Points, in no order, along strands that fork, close into loops and pass close to each other.
In the rows, 128 means zero.
Two points are linked if the straight distance between their rows is under 98.5. Some points are linked to none.
<418>: [162 142 107 120  72 131  89 170 105  90 137 150  94 136 120  84 117 137
 149 133  85 123]
<133>: [164 132  86 133  76  42 116 154 102  98 182 127 124 130 115 118 122 113
 109  75 150 155]
<485>: [161 136 149 146 122 125  93 142  85  72  95 101 133 176 151 121 104 101
 157 130 138 143]
<666>: [ 57  62 117 115 174 171 165 126 129 155 124 117 147 145  98 144 180 161
 125 132 166 136]
<543>: [143 108 100 179 124  97 114 118 135 138 137 101 146 132 117 147 137 160
 162 136 212 163]
<601>: [162 128 121 111  91 103 135 140 121 123 154 144 131 101 130 146  56 104
  76  83 126 106]
<819>: [ 73  87 164  93 144 131 126 159 126  97 126 117 133 180 152 132 145  84
 106 125  82 105]
<829>: [ 88 127  95 117 112 127 121 139 113 161 157 153 125 152 117 105 232 143
 179 173 114 140]
<810>: [132 108 128 144 105  59 117 107 115 160 140 117 181 117 150 166 130  86
  92 141 139 106]
<512>: [117  98 134 154 127   4 129 139 160 120 165 100 130 148 144 168 131 112
 130  85 154 141]
<1074>: [ 98  80 164 108 144 119 130 114 107 134 110 107 170 150 137 155 118  94
  72 123 153 107]
<305>: [112 169 105  89 144 195 179 123 137 169 140 166 108 103 135  92 143 157
 139 110  64 102]
<477>: [140 131  96 117  75  82  98 128 155 131 183 131 126 125 119 103 160 168
 109 140 133 132]
<920>: [ 73 117 132 109 177 170 162 122 166 134 127 144 145 119 149 139 137 152
 109 123 113 106]
<798>: [177 163  87 133  79  67 115 115 148 142 185 151 145  76 116 141  99 142
  86 108 140 139]
<761>: [177 158 158 136  97 115  90 152 105 101 116 122 129 118 151 144  68  72
 114 135  99 113]
<81>: [164 151  88 104  58 111  93 149 117 101 175 143 106 131 106  82 140 168
 136 131 119 141]
<5>: [155 158 190  96 124 130 102 122  87 112  90 118 145 130 152 140  72  55
  92 138 113 117]
<690>: [ 86 182 166 141 200 175 160  91 163 150 103 117 144 101 168 146 152 120
 140 147  81 127]
<307>: [133 123 161 170 119  63  91 113 134 149 121 106 167 135 158 175 137  71
 122 168 128 119]
<724>: [127 113 172 120 134 114  95 124  83  93  93  93 151 190 140 136 119  71
 126 133 145 142]
<52>: [152 103 114 128  80  72 114 158  84  98 152 113 134 148 133 124 102  98
 115  87 144 131]
<128>: [155 142  93  96  70 107 111 115 145 154 173 161 140  99 111 101 130 165
  81 142 104 107]
<580>: [ 94 160 182 114 206 191 153 108 175  98  74 117 115 124 142 152  87 132
 122 121 135 136]
<197>: [113  87 119 105  97  75 139 157 154 103 189 109  99 138  89 113 113 169
  96  66 156 145]
<473>: [115 109 147 131 117  46 132 139 160 120 158 109 131 112 148 175  96 105
 100  91 154 116]
<513>: [121 119 104 131 162 197 172 124 157 131 115 124  85 112  95 110 131 195
 165 124 161 151]
<248>: [130  64 107 104 111 141 151 137 124 177 142 118 119 116  76 123  91 154
  86 112 159 138]
<609>: [155 106 135 160 114  85  90 153 122  70 136  94 127 191 155 131 119 107
 170 105 149 155]
<1029>: [149 159 115 158 133 136 117 119 140 115 109 131 114 119 151 120 152 153
 177 171 111 127]
<711>: [119 157 103 134 178 192 176  96 182 136 117 139  95  87 128 116 139 199
 163 125 134 128]
<427>: [ 64 127 134 110 145 158 137 175 169  99 155 138 113 144 153 115 163 138
 139 121  62 123]
<762>: [150 148 169  92 146 165 127  93  77 132  68 128 150 125 128 130  76  93
  83 128 127 114]
<591>: [ 94 110  98 108 130 148 139 125  76 156 130 138 150 159 131 113 207 124
 148 152 120 120]
<501>: [122  78 108 107  79  67 107 139  85 128 158 122 140 167 115 102 170 115
 121 126 129 121]
<28>: [161 123 124 139 118  78 131 166  94  87 143 110 116 139 120 158  64  77
 106  64 174 147]
<704>: [171 157  85 144  91  45 123 144 125 113 171 147 134  94 122 158  96  99
  97  82 148 145]
<758>: [109  98 138  99 147 155 134 111  67 139  96 122 167 159 123 124 149 101
  95 137 137 111]
<1012>: [163 154 121 114 111 166 124 139 107 102 111 154 103 123 137 100 110 137
 139 128  81 107]
<1015>: [141  99 117  94  92 101 134 122 121 156 148 145 155 105 127 139 101 123
  67 111 123  92]
<389>: [184 149 124 143  66 116  86 160  82 104 127 142 114 113 130 109  90  91
 132 133  91 122]
<16>: [172 168  85 122  88 125 129  91 109 160 139 156 112 105 119  95 180 180
 157 172 154 132]
<656>: [200 170  91 132 103 143 134  86  85 149 106 151 110  90 129 102 137 152
 156 158 122 108]
<737>: [ 95 134 172 145 162 135 100 130 130 119  92 118 145 166 143 145 160  80
 148 168  86 137]
<650>: [141 106 123 123 119  72 153 149 142 135 159 125 120  92 102 174  65  97
  77  75 166 129]
<868>: [130 103  91 114 115 150 131 141  93 109 132 132 121 161 118  94 163 176
 158 126 168 138]
<437>: [113 130  94  87 126 166 153 122 132 151 140 163 130 116 124 102 152 168
 116 132 104 104]
<658>: [174 157 161 120 163 164 147  59  91 155  57 118 135  98 108 136  66 114
  98 133 160 128]
<958>: [123  87 135 153 109  31 101 151 160  93 157  97 123 186 149 141 143 121
 163 101 133 144]
<154>: [185 133 141 127 129 152 135 132  89 139 108 124 129 111 105 149  23  89
  92  93 170 141]
<657>: [168 150 107 181 102  97  87 129 129 116 122 119 129 134 149 128 139 135
 177 163 129 146]
<708>: [ 98 104  99  98 135 167 153 121 171 155 140 151 121 112  94 113 130 194
 106 122 148 128]
<54>: [ 91 120 151 183 129 117  84 176 168 119 128 167 104 152 106 105 176 110
 190 158  89 134]
<742>: [122  92 166 156 101  86  78 151  96 138 114 127 137 153 117 129 146  45
 125 159  96 111]
<1010>: [107 133 176 128 179 156 126 124 155  80  90 104 135 158 158 154 106 125
 131 129 145 134]
<915>: [116  94 143 159 102  59  78 153 172 107 147 122 119 165 133 125 157 117
 170 146  97 134]
<517>: [127 112  90  95 123 185 159 134 133 142 133 151  88 119  82  95 128 203
 138 119 161 146]
<923>: [113 149 128 147 181 157 144  87 118 134  92 111 145 131 148 141 171 133
 154 158 143 133]
<1028>: [150 124 151 163 149 108 120  95 110 143  99  96 170 124 132 170  98 103
 114 137 196 149]
<465>: [ 90 165 172 112 205 169 163  69 133 156  81 119 166 107 146 148 141 107
 106 144 111 124]
<228>: [ 93 123 177 171 139 120  81 164 152 111 101 144 118 152 119 132 152  70
 156 159  85 119]
<945>: [121 104 144 144 139 122 139 132 215 127 139 114 111  88 129 179  53 162
 114 122 165 127]
<998>: [179 128 118 157 119 126 117 153  90  87 118 104 125 138 129 129  68 116
 134  87 186 152]
<715>: [116 171 137 134 196 213 192  81 112 116 107  98  94 116 129 101 156 133
 184  86 140 146]
<446>: [113  80 173 100 129 100 115 129  79 105 115  86 149 177 123 148 100  64
  88  95 165 129]
<902>: [108 160 152 129 208 213 179  92 145 111  85 110 107 119 127 124 114 142
 147 103 133 144]
<381>: [133 103 122 152 130  96 146 145 206 158 167 100 108  72  99 181  64 145
 111 119 179 176]
<276>: [ 91  99 134  91  92 117 112 178 133  86 153 143  94 154 123  93 146 111
 117 120  58 114]
<61>: [ 95 111 121 157 115 100  87 155 175 116 159 139 113 165 122 114 192 139
 181 162  94 145]
<739>: [132 117 146 148 165 145 132  85 101 134  77 101 157 134 131 145 139 132
 127 150 181 141]
<904>: [162 174 100 113 130 167 148  87 164 151 120 175  96  77 133 111 113 188
 126 125  94 104]
<311>: [104  75 113 101  86  89 111 170 116  95 153 127 113 183 122  93 171 126
 127 120  97 121]
<1067>: [127 113 140 125 174 191 163 102 159 151  88 121 119 102 108 146  84 158
 111 139 152 132]
<365>: [180 132  90 134 111 141 137  95  67 161 106 137 139 110 119 116 129 147
 133 138 174 116]
<815>: [183 135  92 158 112 112 127 141 111 122 142 128 131 100 119 136  75 138
 125  99 186 152]
<585>: [176 160 129 132 135 163 133  99 164 129 106 156 110  88 141 136  64 168
 113 124 120 102]
<26>: [ 88 171 140 126 144 186 156 146 137 171 140 157 117  84 131  95 149 119
 146 128  37 106]
<986>: [179 161  71 147  84  93 116 135 137 124 176 140 122  94  96 121  97 163
 118  94 182 166]
<586>: [137  81  93 118  86 107 113 147  82 110 148 118 129 166 105  94 150 146
 138 108 175 142]
<44>: [ 94  74 167 114 115  81 104 157  97 113 125 111 133 173 132 133 149  58
 103 136  85 100]
<335>: [130 157  85 111  83 117 121 121 109 167 152 161 122 131 109  93 221 163
 156 185 127 134]
<35>: [ 69 157 130 123 173 181 163 155 180 109 144 124 117 132 165 109 151 164
 165 107  78 131]
<495>: [ 77 178 159 146 192 190 166 121 159 129 123 101 125 118 171 116 154 131
 174 115  76 131]
<10>: [ 93 154  88 119 126 140 133 124 167 126 168 144 114 142 127 100 207 203
 167 153 136 151]
<556>: [ 94 127 124  94 169 183 165 112  57 157 109 123 153 155 128 110 184 107
 131 126 120 118]
<447>: [111 188 170 133 168 192 143 130 114 154 107 147 116  87 125 103 129  74
 134 135  37 108]
<860>: [ 81 112 165 119 132 152 119 189 150  91 132 147 106 148 140 121 138  84
 126 127  48 105]
<186>: [149 139 148 146 144 136 134 104 177 144 110 127 140  85 149 175  61 148
 104 139 155 106]
<523>: [127 169 152 133 145 179 126 146 114 102  95 141 107 118 135 111 125  99
 152 137  57 119]
<934>: [117  79 146 129 128  72 138 114 108 163 134  98 177 123 122 170 116  87
  69 114 172 112]
<137>: [119 155 124 178 166 135 122 104 159 128 105 119 129 136 161 143 190 150
 192 173 115 141]
<875>: [158 147 154 195 112  87  70 127 139 135 107 124 140 122 148 152 124  91
 163 179 111 131]
<700>: [133 115 102  74  95 134 140 110 130 173 141 174 145 111 115 108 120 150
  67 126  96  85]
<896>: [102 142 149 150 168 138 126  99 116 160  94 125 164 128 143 146 181  93
 135 179  96 123]
<935>: [128 134 172 147 157 113 119  91 161 140 105 102 160 110 156 191  86 113
  99 145 178 121]
<533>: [120 133  83  97 120 169 167 127 103 130 139 149  96 137 107  92 180 199
 170 128 170 144]
<59>: [174 172  92 101  87 145 123 105 144 150 150 174 114  95 116 100 121 190
 116 146  99 108]
<897>: [ 77  63 110 105 160 189 169 142 160 162 129 122 113 126  86 131 124 180
 114 125 151 140]

A piece is two or more points that can be reached from each other along the links. Count, over all rows, the pieces, the separate loops (a circle has one, a figure eight two, a Y none), the forks (points with three links) and the tips (points with one).
pieces -> 3
loops -> 4
forks -> 11
tips -> 9

How many points has the smallest loop of links through each point below? Write none if it is on no loop.
<133> -> 8
<437> -> 11
<958> -> 20
<904> -> 22
<897> -> none
